A landscape with many valleys, sampled at points; each row gives a point and its height.
From any point a ball takes the steepest step (drop divided by distance) to one of its 2 nearest points. It stops when none of these is lower. Distance is the straight distance between rows; heights are no part of it.
J737 h=15.0: [-.33, -.04, -.20, .04, .20, .07, -.17, .02, -.28, .34, -.33, -.03, -.01, -.12, .07, -.03, .01, -.18, -.04, .29, .01]
J259 h=30.2: [-.08, .22, .02, .18, .08, .20, .30, .23, -.21, .15, .27, -.03, -.16, -.12, -.08, -.04, .11, -.09, -.32, .20, .07]
J291 h=41.5: [.09, .21, -.12, .10, -.25, .05, -.34, -.13, .08, -.07, .04, .07, .16, .07, .14, -.17, -.17, -.10, -.38, .07, .07]
J329 h=17.9: [-.30, .01, -.06, .17, .21, -.20, .10, .12, .14, -.03, .01, .04, -.01, -.24, -.08, .04, -.06, -.13, -.39, .09, .18]
J944 h=49.8: [-.22, -.13, .05, .08, .10, -.47, -.35, .15, .04, .09, -.08, -.02, .21, .17, .15, -.10, .16, -.11, -.14, .20, -.05]
J443 h=40.7: [.11, -.05, .09, .13, .23, .21, -.02, .15, -.10, .19, -.27, .06, .14, -.12, .01, -.28, .19, -.06, .02, .10, -.11]
J475 h=16.7: [.14, .26, .18, -.33, -.02, .23, .01, -.46, .00, -.15, .20, .14, -.23, -.10, .17, .13, .14, .19, .04, -.34, .01]
J843 h=22.4: [-.05, -.14, .15, .12, -.24, .03, -.10, .03, .02, -.14, .00, .24, -.04, -.07, -.09, -.29, -.19, -.17, -.46, .08, .24]
J581 h=43.8: [-.14, -.10, -.15, .03, .20, .11, -.20, .04, -.19, -.05, .08, -.21, -.10, -.08, .09, .08, -.33, -.07, .40, .21, -.22]
J728 h=46.5: [.03, .29, -.07, .06, .02, -.26, .01, .20, .12, .11, -.11, .02, .17, .15, -.05, -.12, .18, .27, .16, -.05, -.11]
J697 h=37.9: [.06, .13, -.04, -.30, .03, -.10, .47, -.14, .03, -.18, .12, .16, .12, .03, -.14, -.08, -.24, .19, -.34, .10, -.27]
J42 h=29.6: [.06, .17, -.04, .10, -.37, .08, .09, .05, .01, -.03, -.02, .14, -.22, .02, -.09, -.25, -.09, -.11, -.42, .29, .21]
J835 h=59.5: [.09, -.04, -.19, .12, .28, -.05, .21, -.22, -.02, -.25, -.16, -.11, .24, .08, .17, -.16, -.29, -.09, .13, .10, -.30]
J52 h=40.9: [.14, -.03, .04, .12, -.06, .17, -.12, -.22, .20, -.03, .00, -.39, .27, .09, .34, .35, .01, -.08, .34, -.14, .24]
J166 h=50.6: [.16, .32, -.09, .18, -.24, -.03, .03, .23, .07, .01, .12, .12, .33, .21, .00, -.23, .11, .19, -.11, -.03, -.10]
J701 h=27.6: [-.22, -.29, -.06, .25, -.24, .04, -.36, .16, .21, .14, .10, -.06, -.18, -.02, -.13, -.16, .10, -.26, .02, .12, .18]
J962 h=20.8: [-.02, -.24, .00, .39, -.23, -.11, -.22, .31, .02, .05, .09, .04, -.01, -.04, -.12, -.33, .18, -.05, .12, -.08, .13]
J995 h=34.9: [.17, -.10, .08, .08, -.22, .00, .05, -.10, .18, -.19, .48, -.27, .10, .01, .15, .24, -.23, .12, .12, -.30, .12]
J6 h=53.4: [.10, .28, -.03, .19, .18, .06, -.03, -.33, .16, .10, -.05, -.26, .08, -.16, .02, -.05, .18, .09, .33, -.15, -.11]
J893 h=61.0: [.02, .07, .16, -.30, .19, .16, -.05, .05, -.20, .13, -.25, .11, -.07, .02, .03, .17, .15, .00, .21, -.05, -.15]
J716 h=6.0: [-.04, -.15, .00, -.02, -.30, -.24, -.09, .04, .30, .05, .18, .03, .07, -.10, -.11, .14, .01, -.03, -.53, -.17, .25]
J392 h=70.1: [-.23, -.38, .14, .18, .19, -.25, .03, -.01, -.03, .21, .01, -.48, .17, -.04, -.15, .18, .19, -.08, .13, -.01, -.15]
J705 h=61.8: [-.02, -.13, .25, -.04, -.13, .12, -.23, -.17, -.03, .17, .24, -.31, .10, .02, -.06, .15, .00, -.06, .03, .08, -.03]
J810 h=50.0: [-.02, -.41, .15, -.07, -.27, -.21, -.23, .00, .09, -.08, -.12, -.16, -.06, .14, -.10, -.04, -.06, -.08, .25, -.09, .13]
J676 h=16.5: [-.17, -.06, -.10, .06, .19, -.26, .11, .02, -.05, .06, .17, -.29, -.09, -.12, -.18, -.07, -.05, .11, .26, .15, -.18]
J521 h=35.8: [.14, -.13, -.07, .09, .22, -.05, -.02, -.19, .13, .01, -.19, -.34, .24, -.03, .19, .25, -.06, -.02, .33, -.11, -.03]
J221 h=51.4: [.16, .52, -.04, .18, -.06, .19, .36, -.06, .03, -.01, .13, .17, .03, .19, -.01, .15, .47, .17, -.20, -.14, .09]
J29 h=45.7: [.30, -.23, -.01, .05, -.22, -.05, -.23, -.05, .08, -.14, -.04, -.12, .27, .11, .37, .26, -.15, .11, .32, -.23, .19]
J28 h=61.3: [-.10, .13, .04, -.02, -.06, .35, -.17, -.04, -.08, .28, .04, -.05, -.24, -.10, -.03, -.04, .18, -.21, -.15, .15, .23]
J878 h=47.5: [.28, -.07, .26, -.01, .05, .18, .22, -.09, -.01, -.04, .02, .10, .23, .02, -.06, -.14, .01, -.05, -.05, -.16, -.16]
J600 h=47.0: [.00, .39, -.23, .00, -.15, -.16, .00, .07, -.02, .15, -.26, -.02, -.14, .06, .02, .08, .10, .02, -.15, .34, .14]
J15 h=42.5: [.09, -.06, .03, .03, -.10, -.06, -.02, .06, -.04, .00, -.10, .05, -.14, .11, -.11, -.46, .02, .08, .40, .11, -.24]
J949 h=23.0: [.16, -.46, .19, .13, -.14, -.06, -.05, -.07, .20, -.25, .27, -.03, .21, -.10, -.03, -.14, -.31, -.11, -.26, -.15, .02]
J547 h=34.3: [-.24, .18, -.06, -.35, .10, .00, .09, .17, -.21, .02, -.09, .02, -.14, .13, .07, .37, -.25, .02, -.28, .20, -.04]
J542 h=36.2: [-.10, -.07, .10, -.12, .10, -.11, .25, .30, -.19, -.07, -.04, .16, -.08, .12, -.13, -.23, .02, .03, .17, .13, -.21]
J641 h=52.1: [.17, -.36, .09, -.17, -.32, -.48, .11, .01, .08, -.24, -.18, -.14, .23, .18, .33, .10, -.35, .22, .21, -.17, .21]
J751 h=8.3: [-.07, -.15, .04, -.22, .04, .00, -.17, .07, -.02, -.04, -.12, .12, -.46, -.15, -.25, -.04, -.18, -.11, .15, .05, .16]
J546 h=29.1: [.23, -.30, .06, -.03, -.32, -.06, -.11, -.16, .19, -.02, .11, -.04, .27, -.08, .07, .09, -.16, .03, -.13, -.36, .11]
J939 h=64.1: [-.11, .10, .06, .07, -.26, .09, -.01, .27, -.24, .32, -.04, -.05, -.22, .04, -.10, -.08, .26, -.11, -.15, .28, .18]
J812 h=39.8: [.11, .37, -.43, .09, .00, .11, .07, .16, .13, -.15, -.03, .33, -.03, .17, .18, -.03, .08, .19, -.01, .10, .02]
J153 h=56.0: [-.03, -.10, -.12, .17, .33, .05, .25, -.22, .04, -.06, -.16, -.11, .19, -.02, -.08, -.28, .01, .06, .28, .04, -.37]
J562 h=29.5: [-.04, .35, .06, -.10, -.02, .24, -.24, -.08, -.09, -.03, .24, .06, -.33, -.03, .14, .11, .04, .08, .14, .00, .12]
J645 h=31.4: [-.15, .20, .21, .00, .11, .21, .16, -.20, -.21, .21, .16, -.23, -.10, -.27, -.25, -.18, .22, -.08, -.03, .02, -.14]
J406 h=28.5: [-.12, -.30, .01, .22, -.07, -.15, .05, .13, -.15, .01, -.06, -.01, -.13, -.13, -.20, -.42, .05, -.16, -.04, .14, .09]
J11 h=36.8: [.03, -.23, -.10, -.02, .03, .09, -.57, -.02, .01, -.02, .04, -.01, -.11, .01, .18, .23, -.21, -.15, .02, .07, .02]
J849 h=56.7: [.04, .32, -.24, .17, .17, -.18, .06, -.03, .25, -.11, .04, .11, .22, -.01, .17, .03, -.06, .13, -.33, .11, .01]
J246 h=42.6: [-.10, .14, -.13, -.06, .20, -.04, -.05, -.22, .09, .02, -.21, .04, .01, -.15, -.09, .01, -.17, -.06, -.07, .10, -.02]
J452 h=45.6: [-.06, -.55, .13, -.06, -.27, .01, -.06, -.15, .17, -.17, .05, -.24, -.23, .17, .03, .11, -.28, -.16, .18, .03, .18]
J638 h=12.0: [.02, -.03, .06, -.16, -.25, .00, .01, -.01, .23, .08, .44, .14, .10, -.27, -.01, .15, .04, .12, -.36, -.44, .20]
J950 h=50.1: [.05, .24, -.01, .19, .18, .00, -.16, .09, .09, .19, .01, -.06, .16, -.04, .07, .08, .33, .08, .20, -.14, -.14]
J590 h=12.6: [.06, .04, -.07, .20, -.12, -.08, -.15, .42, .12, -.04, .16, .08, -.16, -.01, -.16, -.06, .17, .13, .26, -.19, .03]
J468 h=45.1: [.05, .10, -.13, .34, -.16, -.13, .10, .31, .06, .01, -.24, .24, -.12, .04, .13, -.03, .11, -.04, -.28, .00, .27]
J540 h=36.7: [.02, .30, .16, -.06, .04, .02, .26, .09, -.17, .02, .21, .01, .02, .10, -.19, -.12, .09, .01, -.30, .22, -.10]
J917 h=48.1: [.22, .12, -.03, -.09, .21, .23, -.19, -.14, .05, -.18, .01, .22, -.17, -.06, .05, .17, .00, .17, .37, -.32, -.05]
J561 h=3.9: [-.22, .06, -.06, -.25, -.14, -.21, -.20, .10, .11, .10, .26, -.05, -.16, .01, -.17, .25, -.04, -.01, -.14, .11, .11]
J825 h=4.9: [.13, .20, .01, .04, .06, .22, .20, .35, -.15, .11, -.09, .25, -.21, -.04, .00, -.04, .37, .05, .08, .06, .07]
J14 h=28.3: [-.18, .34, -.24, -.13, .24, .05, .33, .11, -.22, .06, -.22, .02, -.28, .04, .01, .24, -.01, .06, -.11, .35, -.11]
J854 h=64.4: [-.18, -.30, .05, -.10, -.10, -.01, -.28, -.06, -.11, .22, .00, -.31, -.11, .06, -.11, -.04, -.02, -.17, .06, .27, -.11]
J824 h=24.1: [-.26, -.14, .10, -.05, .11, -.37, .17, .00, -.12, -.12, .00, -.33, .10, .11, -.16, -.03, -.26, .07, .10, .01, -.33]
J261 h=25.3: [.04, .16, -.10, -.24, .10, .14, .48, .26, -.21, -.13, -.10, .28, -.03, .35, -.01, .22, .24, .16, -.07, .17, -.19]
J249 h=43.9: [.00, -.19, .17, .06, .24, .25, .20, .07, -.22, .02, -.13, .11, .19, -.18, -.05, -.21, -.06, -.09, -.15, -.05, -.24]
J884 h=24.7: [-.23, -.04, .01, .18, .29, .28, .12, .35, -.34, .18, .05, .03, -.06, -.11, .05, -.10, .07, -.14, -.15, .21, .01]
J587 h=53.8: [.05, .36, -.22, .03, -.17, -.18, .02, .10, .12, -.04, .34, .16, .18, .10, .09, -.02, -.03, .29, -.33, .03, .00]
J912 h=40.4: [.16, .28, -.13, -.38, .11, .04, .08, -.14, .06, -.15, -.03, .37, .08, .26, .17, .14, .02, .27, .09, -.01, -.17]
J344 h=36.6: [.00, .11, -.06, .18, .09, .18, .17, .00, -.14, .30, .01, -.02, .00, -.22, -.13, -.31, .31, .00, .06, .05, -.05]
J188 h=45.5: [.15, .36, -.35, .17, -.09, .23, .29, .15, .00, -.09, .06, .32, .01, .26, -.02, -.05, .52, .12, .02, .12, .00]
J901 h=29.8: [.20, -.19, .04, -.03, .16, -.09, -.27, -.04, .07, .00, -.33, .06, .27, .02, .24, .10, -.13, -.04, .16, -.10, -.09]
J99 h=56.8: [-.07, .00, .03, .19, .12, .14, .05, -.40, .09, .14, .00, -.48, -.04, -.29, -.15, -.02, .16, -.21, .22, -.09, -.02]
J79 h=14.4: [-.40, -.30, -.01, -.17, .05, -.10, -.07, .13, -.08, -.05, .00, .00, -.33, -.09, -.22, .14, -.18, -.20, -.14, .20, .12]
J850 h=33.9: [.19, .23, -.13, -.17, .02, .02, .16, .18, -.12, -.07, -.16, .34, .02, .19, .16, .07, -.01, .14, -.16, .14, .03]
J552 h=45.0: [.15, .26, -.13, -.21, .15, .25, .01, -.15, .04, -.25, .14, .41, -.12, .14, .08, .10, .18, .19, .44, -.05, -.17]
J622 h=5.2: [-.03, -.11, -.06, .29, -.02, -.30, .10, -.02, .02, -.07, .06, -.32, .10, .07, -.01, -.18, -.01, .03, .35, .11, -.01]
J93 h=51.2: [.13, .50, -.16, .04, -.10, .01, .10, .00, .10, .12, -.11, .08, -.13, .04, .04, .20, .25, .16, -.16, -.06, .21]
J490 h=72.5: [.03, -.37, .30, .11, .00, -.05, .20, -.12, .06, .14, -.10, -.40, .07, -.01, -.23, .04, .15, -.10, .22, -.11, -.01]
J704 h=42.7: [-.15, .19, .05, -.22, -.07, -.28, .22, .11, -.22, -.09, .06, .03, .03, .12, -.13, -.03, -.21, .12, -.42, .18, -.15]
J576 h=51.8: [.22, .18, .12, -.14, -.05, .13, .19, -.02, .08, .00, .06, .22, .13, .15, -.02, -.06, .30, .22, .06, -.35, -.15]
J10 h=17.0: [.16, .30, -.03, .03, -.18, .29, .05, .33, -.06, .01, .00, .37, -.12, .29, .04, .03, .30, .07, .01, -.24, .19]
J815 h=11.6: [-.15, .11, -.13, -.09, .00, -.42, .08, .12, .18, -.04, .08, .04, -.20, -.14, -.05, .25, -.09, .12, -.34, .06, .20]
J673 h=75.2: [.16, -.34, .23, .23, -.07, .16, .21, -.02, -.10, .06, -.01, -.39, .14, .03, .10, -.19, .14, -.17, .34, -.02, .15]
J407 h=30.5: [-.35, -.22, .15, .06, .11, -.37, .27, .13, -.24, -.05, -.23, -.03, .03, .02, -.18, -.22, -.08, -.04, .04, -.02, -.20]
J806 h=59.1: [-.13, .06, -.07, .22, .06, .26, -.19, -.28, .09, .26, .19, -.23, -.15, -.31, -.08, -.11, .09, -.24, .03, .01, .13]
J346 h=15.5: [.12, -.11, .05, .03, -.15, .17, -.16, .10, -.02, -.18, .09, .22, -.33, -.07, -.12, -.13, -.13, -.07, .16, -.06, .05]
J498 h=20.0: [-.30, -.24, -.08, .06, .33, .25, -.07, .07, -.24, .09, -.07, .02, .05, -.12, .02, .15, -.12, -.25, -.12, .09, -.09]
J48 h=39.9: [-.07, -.24, -.15, .17, .03, -.10, -.09, -.11, -.16, -.17, -.16, -.21, -.05, -.06, .05, -.24, -.42, -.11, .23, .24, -.10]
J267 h=48.3: [.17, -.10, .04, .06, -.03, .05, .09, .13, -.25, -.06, -.02, -.24, .07, .13, .05, -.20, .07, .06, .64, .12, -.24]
J897 h=16.9: [.10, .14, .11, -.11, -.03, .04, .21, -.18, .13, .09, .18, .24, .06, -.22, .13, .31, .20, .06, -.42, -.38, .18]
J820 h=40.3: [.05, -.33, .14, -.13, -.31, .14, .14, -.26, .06, -.24, .38, -.35, -.15, .06, -.06, .24, -.27, -.03, .19, -.13, .18]
J325 h=39.0: [.07, .01, -.01, -.11, .04, -.02, -.06, -.26, .16, -.12, .05, -.04, .18, -.10, .01, -.05, -.43, .10, -.30, .01, -.05]
J247 h=40.2: [.09, .05, .13, .05, -.08, -.14, -.08, .19, .01, .06, -.25, .20, .20, .08, .08, -.13, .08, -.02, -.38, -.02, .12]
J769 h=47.6: [.01, -.52, .04, -.11, -.12, -.52, -.25, .02, .14, -.22, -.05, -.03, .04, .11, .25, .14, -.32, .07, .07, -.17, .09]
J106 h=46.0: [-.06, .36, -.17, .07, .32, .15, .19, -.21, .02, .10, -.19, -.03, .05, -.11, .00, .19, .00, -.11, -.36, .07, .00]
J61 h=50.9: [-.18, .14, -.25, .12, .02, -.25, -.21, .24, -.08, .05, -.20, .06, -.27, .00, .19, .04, .02, -.11, -.06, .28, .31]
J894 h=52.6: [.04, -.16, -.09, .19, .23, .14, .15, -.16, -.12, .07, -.20, -.40, .15, -.01, .06, -.20, .09, .11, .58, .12, -.10]
J974 h=43.1: [-.08, -.25, -.04, -.12, .06, -.38, -.06, -.14, .06, -.32, -.11, .07, .08, -.02, .15, -.01, -.46, .03, -.16, -.03, .02]
J652 h=54.4: [.24, .06, .11, -.29, -.03, .03, .00, .00, .01, .12, .17, .19, .36, .02, .22, .17, .17, .28, -.07, -.34, -.19]
J140 h=23.8: [.00, .30, .18, -.17, -.25, .29, -.35, -.37, -.06, -.01, .17, -.04, -.17, .05, .10, .13, .11, .15, .22, -.31, -.03]
J793 h=21.3: [-.37, .12, -.27, -.05, .23, .02, .25, .09, -.36, .15, -.39, .06, -.04, .03, .03, -.06, .03, -.03, .00, .30, -.21]
J213 h=48.0: [.20, .14, -.05, .06, -.08, .03, -.01, -.10, .13, -.17, .06, .06, .09, .13, -.04, -.23, -.02, .08, .31, -.03, -.14]
J735 h=58.0: [.05, -.14, .24, .15, -.35, .22, -.18, -.07, -.09, .19, .21, -.32, -.08, .09, -.05, .05, .17, -.15, .35, -.09, .18]
J504 h=34.6: [-.14, -.19, .00, .08, .04, -.05, .13, -.17, -.09, -.07, -.22, -.06, -.01, -.11, -.16, -.44, -.28, -.21, -.10, .11, -.11]
J528 h=15.7: [.04, .22, -.07, -.18, .10, .31, .34, .11, -.22, -.10, .10, .36, -.20, .15, -.12, .06, .30, .02, .21, .09, -.03]
J558 h=26.3: [-.02, -.31, .13, -.09, .14, .05, -.07, -.01, .13, .09, -.31, .17, .05, -.12, -.05, .12, -.01, -.28, -.29, -.09, .15]
J689 h=58.9: [-.04, .15, .18, -.56, .07, .11, .06, -.05, -.23, .04, -.07, .05, -.09, .05, -.09, .15, -.11, .11, .00, .03, -.27]
J265 h=38.9: [.15, -.29, .22, .02, -.08, .21, -.12, .06, -.06, -.20, .57, -.10, .10, -.05, .13, .14, -.21, .05, -.03, -.18, .00]
J40 h=50.8: [.27, .02, -.10, .20, .18, .11, .02, -.05, .26, -.16, .00, .12, -.08, -.27, -.06, .00, .12, .05, .41, -.36, -.01]
J644 h=36.5: [.23, .35, -.14, .06, -.35, .28, -.04, -.01, .02, -.06, .04, .25, -.02, .13, .02, -.15, -.02, .01, -.30, -.04, .19]
J543 h=16.4: [-.02, .22, -.07, .05, -.16, .05, -.01, .27, -.01, -.04, .18, .28, -.44, -.08, -.18, -.13, .12, .02, .19, -.06, .16]
J539 h=67.5: [-.26, -.54, .19, .09, -.11, -.16, -.04, .01, .06, .08, .14, -.50, .04, .22, -.05, .10, .05, -.13, .15, .24, -.10]
J56 h=42.0: [-.06, .21, -.27, .16, .10, -.20, -.02, .17, .02, .17, -.23, .06, .02, -.02, .04, -.28, .27, -.01, -.04, .19, -.01]
J633 h=35.6: [.16, -.21, .06, .13, -.04, .03, -.30, .04, .08, -.02, -.14, .24, .36, .04, .20, -.16, -.03, -.10, -.19, -.13, -.01]
J177 h=21.8: [.10, .10, .11, -.04, .08, .12, -.01, -.04, .17, .14, -.08, .19, .07, -.23, -.10, .14, .11, -.07, -.23, -.23, .26]
J471 h=48.9: [-.17, .28, -.23, -.14, .38, -.09, .37, -.12, .12, -.03, -.18, .08, .19, -.13, -.07, .21, .04, .08, -.24, -.03, -.17]
J661 h=54.0: [.16, -.11, .28, -.19, -.31, .09, -.33, -.09, .00, .12, -.04, -.14, -.18, .07, -.07, .01, .08, -.02, .30, -.20, .17]
J929 h=31.9: [-.10, .13, -.07, -.26, .11, -.19, .32, -.17, -.03, -.14, -.05, -.06, .04, .12, -.13, -.10, -.21, .18, .07, .14, -.37]
J844 h=14.7: [.00, -.29, .09, .11, -.22, -.34, -.07, .06, .15, -.15, .05, .19, .16, -.04, -.06, -.14, -.16, -.13, -.38, -.13, .17]
J343 h=56.6: [.11, -.01, .25, -.41, .03, .09, .00, -.10, -.12, .04, .07, .09, .12, .03, .10, .20, -.06, .06, -.26, -.20, -.06]
J60 h=24.2: [-.21, -.26, -.05, .01, .38, -.10, -.28, .02, -.04, .09, -.24, -.04, .08, -.03, .05, .19, -.13, -.12, .09, .00, -.09]
J869 h=11.7: [-.23, -.24, .17, -.33, -.04, -.06, -.07, .04, -.08, -.01, .16, -.07, -.25, .03, -.21, .41, -.23, -.02, -.05, .00, -.03]
J682 h=52.2: [.21, .01, -.13, .03, .14, -.13, -.03, .11, .27, -.22, -.12, .11, .05, .07, .01, .01, -.04, .15, .49, -.15, -.15]
J439 h=24.6: [.03, .27, .30, -.10, .04, .28, .12, -.35, -.03, .01, .07, -.05, -.10, -.11, -.11, .01, .17, .09, -.04, -.16, -.19]
J351 h=30.4: [-.18, -.28, .04, .02, .05, -.05, -.18, .12, .16, .23, -.12, .01, -.09, -.19, -.17, -.02, .21, -.23, -.12, .06, .19]
J790 h=45.9: [-.11, -.06, -.03, .05, -.05, -.33, -.33, -.13, .07, .01, -.01, -.07, .17, .14, .17, -.09, -.21, -.07, -.31, .19, .04]
J532 h=34.5: [.28, -.26, -.03, -.05, -.06, .00, .12, -.28, .22, -.23, -.06, -.05, .22, -.06, .18, .04, -.43, .16, -.03, -.16, .07]
J865 h=33.3: [-.07, .21, -.14, -.13, .11, .11, -.41, -.12, .04, .00, .11, .03, -.22, -.11, .13, .35, -.14, -.12, .07, .03, .16]

Call two points neighbours if one is among the 2 nearest of the other. Go from one point of each pair to the other, from neighbour to neighbour, staying as low as possible. Name the highest point that can't be avoided.
J751 and J995 -> J265
J737 and J475 -> J11
J561 and J751 -> J79
J716 and J561 -> J351
J15 and J737 -> J704
J561 and J590 -> J543
